A landscape with many valleys, sampled at points; each row gives a point and its height.
A ball rolls from a point to whichever of its 2 nearest points has the largest drop for the distance, and stops where none of them is lower. Distance is the straight distance between rows; heights are no part of it.
Z_879: [126 171  98  95 156 176 122 104 155 110  69 109 115  89 140 104 142 160
  89 147 114 140 134]  (h 524)
Z_871: [169 147  96 127 128 143  66 103 125 124  96 175 105  80 184 122 159 142
  81 129  97 119  89]  (h 556)
Z_898: [110 149 146 143 107 128 124 134  97  96 150 138 154 145  88 160 122 126
 117 100 135 112 164]  (h 399)
Z_342: [137 130 100 128 131 148  75 125 129 123 126 148 121 111 132 125 145 133
 116 131 124 113 110]  (h 522)
Z_275: [122 198 105 117 127 157  94 110 107 113 108 180 123 115 142 144 162 151
  75 115  84 144 149]  (h 346)
Z_82: [132 138  71 127 131 158  58 148 145 136 151 145 141 155 105  92 165 147
 131 159  73 172 126]  (h 278)
Z_189: [143 178 158 144 107 138 135  94  79  96 102 174 126 100 134 167 151 133
  74 100 114 104 123]  (h 543)
Z_571: [152 118 117 162 111 135  77 144 132 161 134 141 129 146 164 106 172 112
 115 125 122 142  84]  (h 145)
Z_618: [177  96  81 134 130 122  76 132 163 160 124 150 108  99 188  97 159 111
 117 138 120 131  66]  (h 628)
Z_991: [123 162 154  82 129 122 218  88 117  63  84 104 110  85 112 153  93 156
  92 133 147 123 184]  (h 105)
Z_684: [110 117 179 170 107 111 179 135 109 124 141 106 158 165 108 144 118 124
 151 102 170 119 129]  (h 69)
Z_561: [154 120  65 131 136 140  73 131 164 146 123 145 112 113 159  92 163 128
 118 145 110 147  91]  (h 611)
Z_350: [142  87 150 168 118 119 104 146 111 158 141 131 140 150 158 121 136 112
 156 110 154 106  82]  (h 92)
Z_950: [173 108  68 145 106 121  40 156 150 142 165 181 118 140 151  71 187 136
 124 163  62 191  94]  (h 610)
Z_75: [129  74 124 155 147  99 126 155 135 193 138 132 128 148 182 110 115 105
 192 109 159 117  84]  (h 691)
Z_897: [167 132  76 111 142 149  72 105 147 123  91 158 106  66 179 105 152 155
  96 140 110 121  86]  (h 572)
Z_138: [102 178 113 120 132 135 141 114 116  91 120 133 131 130  98 156 117 134
  97 111 120 132 189]  (h 286)
Z_12: [122 147 172 107 129 138 198  95 131 109  84 110 116  88 127 142 128 128
 104 128 159 109 109]  (h 144)
Z_714: [123 119 179 125 110 104 202 104 104  98 127 124 130  98  99 170 101 125
 130 113 167  93 120]  (h 531)
Z_921: [115 150 158 128 105 117 169 119 101  76 139 123 148 130  74 168 109 126
 110 102 148 108 175]  (h 433)
Z_885: [200  70  94 174  94 101  36 172 138 150 180 164 112 140 182  56 176 121
 138 151  80 177  76]  (h 725)
Z_591: [120 195 143  85 145 162 179  98 116  67  67 109 115  91 121 134 120 168
  70 132 119 137 192]  (h 393)
Z_391: [102  97 152  96 145 113 182 133 147 110 140  60 134 140  79 142  59 117
 158 141 157 102 180]  (h 285)
Z_59: [169  59 103 146 142  99  87 157 141 188 144 152 108 119 200 102 128  95
 174 123 138 114  59]  (h 664)
Z_331: [119 158 142 156 106 155  95 145 113 146 139 136 155 175 127 118 177 125
 110 119 106 159 123]  (h 237)
Z_363: [138  94  63 149 138 133  50 165 130 128 166 151 132 151 114  94 135 140
 168 145 108 136 125]  (h 583)
Z_159: [ 98 102 179 109 135  87 234 122 138 140 135  98 130 123 106 157  77 117
 175 130 172 113 131]  (h 411)
Z_988: [121 139 143 143 119 133 134 117 109 120 117 136 131 120 121 151 138 119
 111 110 147 107 118]  (h 477)
Z_743: [128 174 147 126 104 178  86 143 119 147 136 142 153 166 120 113 197 131
  96 132  81 169 119]  (h 251)
Z_734: [120 155  95 137 117 141  53 142 107 130 162 179 139 157 119 136 157 141
 120 122  80 152 146]  (h 370)
Z_362: [116 126 154  51 143  97 230  84 133  85  99  86 104  74 113 159  55 151
 125 153 153 109 192]  (h 508)
Z_810: [139 145 121 148 118 142 108 126 137 153 110 140 125 135 156 117 175 111
  97 118 127 142  94]  (h 196)
Z_799: [128 152 154  75 122 113 211  99 132  60 111  69 121 122  70 149  78 132
  94 147 132 124 228]  (h 123)
Z_782: [ 98 166 117 138 119 144  97 147 109 122 156 137 163 181  91 142 137 137
 123 109  98 154 182]  (h 381)
Z_325: [ 95 149 142 147 125 131 145 144 125 109 149  80 166 188  75 133 106 128
 133 118 121 148 195]  (h 169)
Z_259: [ 97 152  93 108 156 138 144 116 146 103 112  88 119 136  88 140  87 132
 116 137 118 132 195]  (h 281)
Z_906: [115 132 162  54 151 114 223  80 135  91  75  92 101  61 138 145  70 163
 118 153 154 116 164]  (h 462)
Z_442: [ 91 115 126  88 156  91 212 107 142 124 120 101 112 107 110 161  55 121
 155 132 157 111 176]  (h 579)
Z_549: [108 193 114 120 126 150 119 115 109 108 118 157 130 132 114 152 145 141
  85 114 100 142 168]  (h 322)
Z_386: [115 161 137  83 143 144 180  97 128  79  81  98 110  87 117 141 101 153
  93 135 142 120 173]  (h 280)
Z_732: [162 169 140 141  98 147  61 117  91 137 128 191 120 125 160 140 183 125
  71 117  74 135 101]  (h 630)
Z_11: [107 105 123 113 154 132 143 131 149 142 124 104 123 121 120 128  98 120
 157 133 161 104 120]  (h 378)
Z_870: [130 165 152 146 106 142 122 113  92 113 117 160 134 122 122 154 155 125
  89 106 122 117 124]  (h 513)
Z_407: [102 161 150 142 131 135 206 117 149 135  98  86 127 155 111 131 137 110
 114 125 152 151 137]  (h 403)
Z_394: [138 153  77 107 154 161 114 109 172 134  79 123 113  91 162  96 154 145
  95 141 114 146 106]  (h 573)
Z_132: [ 98 133  77 115 163 142 125 129 152 117 125  84 124 146  88 127  92 131
 138 141 118 131 180]  (h 307)
Z_534: [123 126 123 134 130 143 105 124 119 121 128 135 129 115 120 139 131 127
 125 122 140 104 119]  (h 504)
Z_834: [ 96 101 185  99 140  73 243 119 136 156 139 121 125  95 118 165  74 117
 188 133 166 110 117]  (h 455)
Z_886: [161 129 112 137 120 139  64 117 115 129 120 166 112  97 157 131 154 126
  99 126 112 106  89]  (h 540)
Z_492: [163  51 118 156 143  93  99 169 134 196 151 141 119 139 201  95 122 101
 199 116 145 116  69]  (h 677)
Z_695: [132 151 169 133 113 133 176  98 106 107  97 136 125  97 122 155 140 125
  97 113 151 104 108]  (h 375)
Z_107: [117  92 193 151 120  91 200 129 115 154 135 122 141 131 132 151 101 113
 178 107 176  98  84]  (h 284)
Z_926: [123 175  85 126 125 146  66 123 112 121 136 186 122 131 134 142 157 143
  97 121  82 149 146]  (h 362)
Z_941: [135  88  79 177 135 110  76 165 128 168 159 136 131 177 169  92 136 125
 177 119 131 149 117]  (h 709)
Z_399: [159 158 124 127  99 151  39 127  99 131 142 191 122 122 147 131 180 137
  85 130  67 138 104]  (h 627)
Z_73: [113  85 183 133 137 102 181 136 136 174 130 116 139 127 142 139 104 108
 183 120 175 100  80]  (h 235)
Z_378: [162  86  50 142 134 128  50 159 146 130 159 163 120 132 127  73 155 140
 154 163  97 150  97]  (h 590)
Z_645: [104 131 171 142 120 130 162 143 122 101 148  68 164 180  71 133 100 128
 141 118 143 130 186]  (h 146)
Z_28: [165 127 109 145  86 125  23 154 104 149 180 196 121 154 156 106 183 137
 113 136  50 180 102]  (h 620)
Z_397: [110  93 171  95 160  93 182 120 139 181 119 143 121  71 154 155  89 108
 178 131 156  84  78]  (h 516)
Z_222: [161  95  81 164 118 112  37 156 106 141 165 178 113 138 156 114 145 124
 144 129 106 128 104]  (h 570)
Z_164: [ 95 100 183  90 159  80 216 120 143 179 126 137 123  75 141 160  76 112
 190 136 157 101  99]  (h 492)
Z_663: [100 113  86 131 161 135 125 143 152 133 135  84 131 159  98 118  90 126
 161 135 134 127 158]  (h 323)
Z_507: [117 207 123  86 152 175 149 103 123  81  70 115 116  99 125 123 134 170
  67 136  98 149 187]  (h 445)
Z_468: [109 150 137  94 146 149 173 102 145 103  93  84 115 107 104 133 108 135
 106 144 144 119 158]  (h 385)
Z_780: [ 98 108 168 125 136 107 206 127 139 139 128  93 133 137 108 145  94 115
 161 124 173 113 126]  (h 361)
Z_439: [105 125 126 100 150 139 154 115 149 121 107  92 118 112 109 132 101 126
 131 138 153 111 139]  (h 418)
Z_826: [114 160 163 163 106 149 138 136 117 138 125 116 154 174 118 124 170 119
 110 112 130 154 126]  (h 209)
Z_710: [106 156  92 133 124 147  71 146 119 124 160 151 149 169  97 132 141 144
 126 124  85 155 165]  (h 376)
Z_625: [103  90 151 105 153 130 155 144 148 127 142  63 137 146  86 128  70 122
 175 141 161 100 156]  (h 255)
Z_266: [123 102 176 135 122 140 134 132 125 135 128 104 143 127 117 129 128 119
 145 123 168  93  89]  (h 163)
Z_23: [134 169 120 113 113 181  72 140 135 144 138 148 143 152 118 100 194 141
  99 144  66 177 115]  (h 261)
Z_865: [105 125 170 162 108 112 167 143 107 107 152  98 168 175  87 144 104 128
 149  99 159 125 165]  (h 115)
Z_56: [163  72  87 179 125 107  58 174 123 160 169 144 126 166 180  77 145 125
 180 127 126 147 101]  (h 714)
Z_697: [131  80 180 146 131 110 151 137 137 181 129 122 140 129 165 124 121 103
 172 116 169  96  56]  (h 178)
Z_813: [126 149 152  74 125 114 205  95 121  53 106  89 117  99  88 155  76 147
  96 136 144 114 215]  (h 256)
Z_778: [127  79  91 168 148 104 108 162 138 179 146 126 130 167 174  97 119 115
 192 115 154 135 107]  (h 702)
Z_268: [111 115 163  92 129 114 195 121 144  92 131  52 129 144  69 143  69 117
 132 147 151 112 197]  (h 329)
Z_300: [111 172 130 138 134 150 166 117 143 135  95 111 130 145 122 126 155 115
  95 123 134 150 133]  (h 369)
Z_676: [114  90 115 134 150 126 118 147 141 151 139 113 130 138 129 121 108 120
 175 126 158 107 111]  (h 352)
Z_257: [126 129 165  87 118  97 228 110 140  73 127  53 126 146  63 152  67 115
 117 147 139 126 222]  (h 289)
Z_933: [156 146 117 122  93 151  36 143 109 145 164 190 129 144 141 112 191 141
 102 141  49 170 103]  (h 623)
Z_385: [ 98 160 124 126 129 119 161 128 126  91 140  92 146 164  69 151  92 123
 114 115 120 141 217]  (h 199)
Z_71: [114 119 176 186 107 113 164 135 107 140 137 114 161 174 133 131 134 122
 154  97 165 127 115]  (h 114)
Z_688: [132  91 173 154 119 126 126 141 119 149 134 115 146 138 140 126 129 114
 157 114 168  97  78]  (h 124)
Z_822: [179  96 100 162 108 116  34 147 106 145 156 177 106 125 166 112 156 116
 124 130  97 123  83]  (h 561)
Z_959: [112 186  96  97 155 170 133 106 144 102  78 113 114 100 127 121 132 158
  82 139 107 145 166]  (h 485)
Z_930: [101 115 143  66 146  83 230  97 138 107 117 100 110  85 109 165  50 132
 149 141 156 110 182]  (h 550)
Z_641: [165 106  61 139 126 130  56 147 157 143 144 161 114 123 150  82 169 132
 126 155  95 159  89]  (h 599)
Z_530: [150 130  61 117 148 147  97 121 183 152 100 131 113 103 167  88 161 129
 109 145 116 151  89]  (h 608)
Z_735: [125 136 168 121 107 108 184 106  95  72 131 131 136 100  88 175  99 130
 116 106 159  90 150]  (h 481)
Z_371: [136 108  78 154 127 125  49 155 112 133 164 166 125 148 133 116 141 134
 148 128 109 131 125]  (h 578)
Z_624: [121 165 122 139 131 154 133 118 141 139  99 126 126 133 135 122 164 117
  94 123 129 143 118]  (h 282)
Z_309: [176 113 116 151 107 131  39 127 102 136 141 177 112 110 164 126 159 120
 102 132  96 112  80]  (h 552)
Z_406: [126 135 172 176 101 132 140 132 111 145 124 120 153 166 136 126 166 113
 121 104 148 134  99]  (h 168)
Z_388: [177  75  95 180 110 107  47 175 130 159 170 148 123 156 182  67 162 124
 162 137 107 161  87]  (h 719)
Z_183: [120 100 167 116 141 105 174 108 117 143 120 138 123  84 137 160  97 115
 156 116 166  79  86]  (h 544)
Z_310: [123 106 173 122 122 110 177 109 107 117 125 130 128  94 116 166 101 119
 142 114 167  78 103]  (h 566)
Z_857: [103 128 160 138 133 128 192 124 150 141 111  83 134 153 112 129 119 114
 139 126 166 132 124]  (h 279)
Z_996: [104 123 172  65 151 114 222  90 147 123  92 101 108  65 130 149  80 141
 137 150 161 105 131]  (h 408)
Z_103: [118 131 180  90 131 122 217  91 132 110  92 108 114  74 125 150 103 135
 122 135 166 102 114]  (h 328)
Z_403: [188  60  84 141 136 103  71 149 148 170 142 157  98 102 194  93 141 101
 150 134 120 118  56]  (h 648)
Z_313: [ 99 162 109 109 139 128 153 113 128  86 123 106 130 132  83 155  89 131
 107 121 123 127 208]  (h 241)
Z_404: [101 166 131 138 112 133 109 140 100 101 155 145 162 162  86 160 126 133
 114 102 111 137 183]  (h 387)
Z_118: [141 145  97 124 117 168  58 146 145 142 145 146 141 151 119  91 186 143
 112 156  72 175 108]  (h 270)
Z_918: [165 110  81 155  97 115  27 160 120 145 181 191 118 151 153  87 178 137
 129 147  57 184 104]  (h 615)
Z_609: [114  99  91 141 152 137 100 155 146 140 146  97 138 160 110 103 110 129
 175 136 139 127 134]  (h 335)
Z_773: [156  94 138 165 113 128  78 144 120 156 139 137 132 139 162 111 157 111
 134 120 136 117  75]  (h 120)

Two balls start at each pair of points below. Name the first point that both come to, or write none.
Z_530 and Z_118 -> none
Z_921 and Z_439 -> Z_313
Z_676 and Z_310 -> Z_313
Z_107 and Z_714 -> none

Where does a ball stop that starts at each point below?
Z_385 -> Z_684
Z_82 -> Z_684
Z_300 -> Z_350
Z_11 -> Z_313
Z_735 -> Z_313
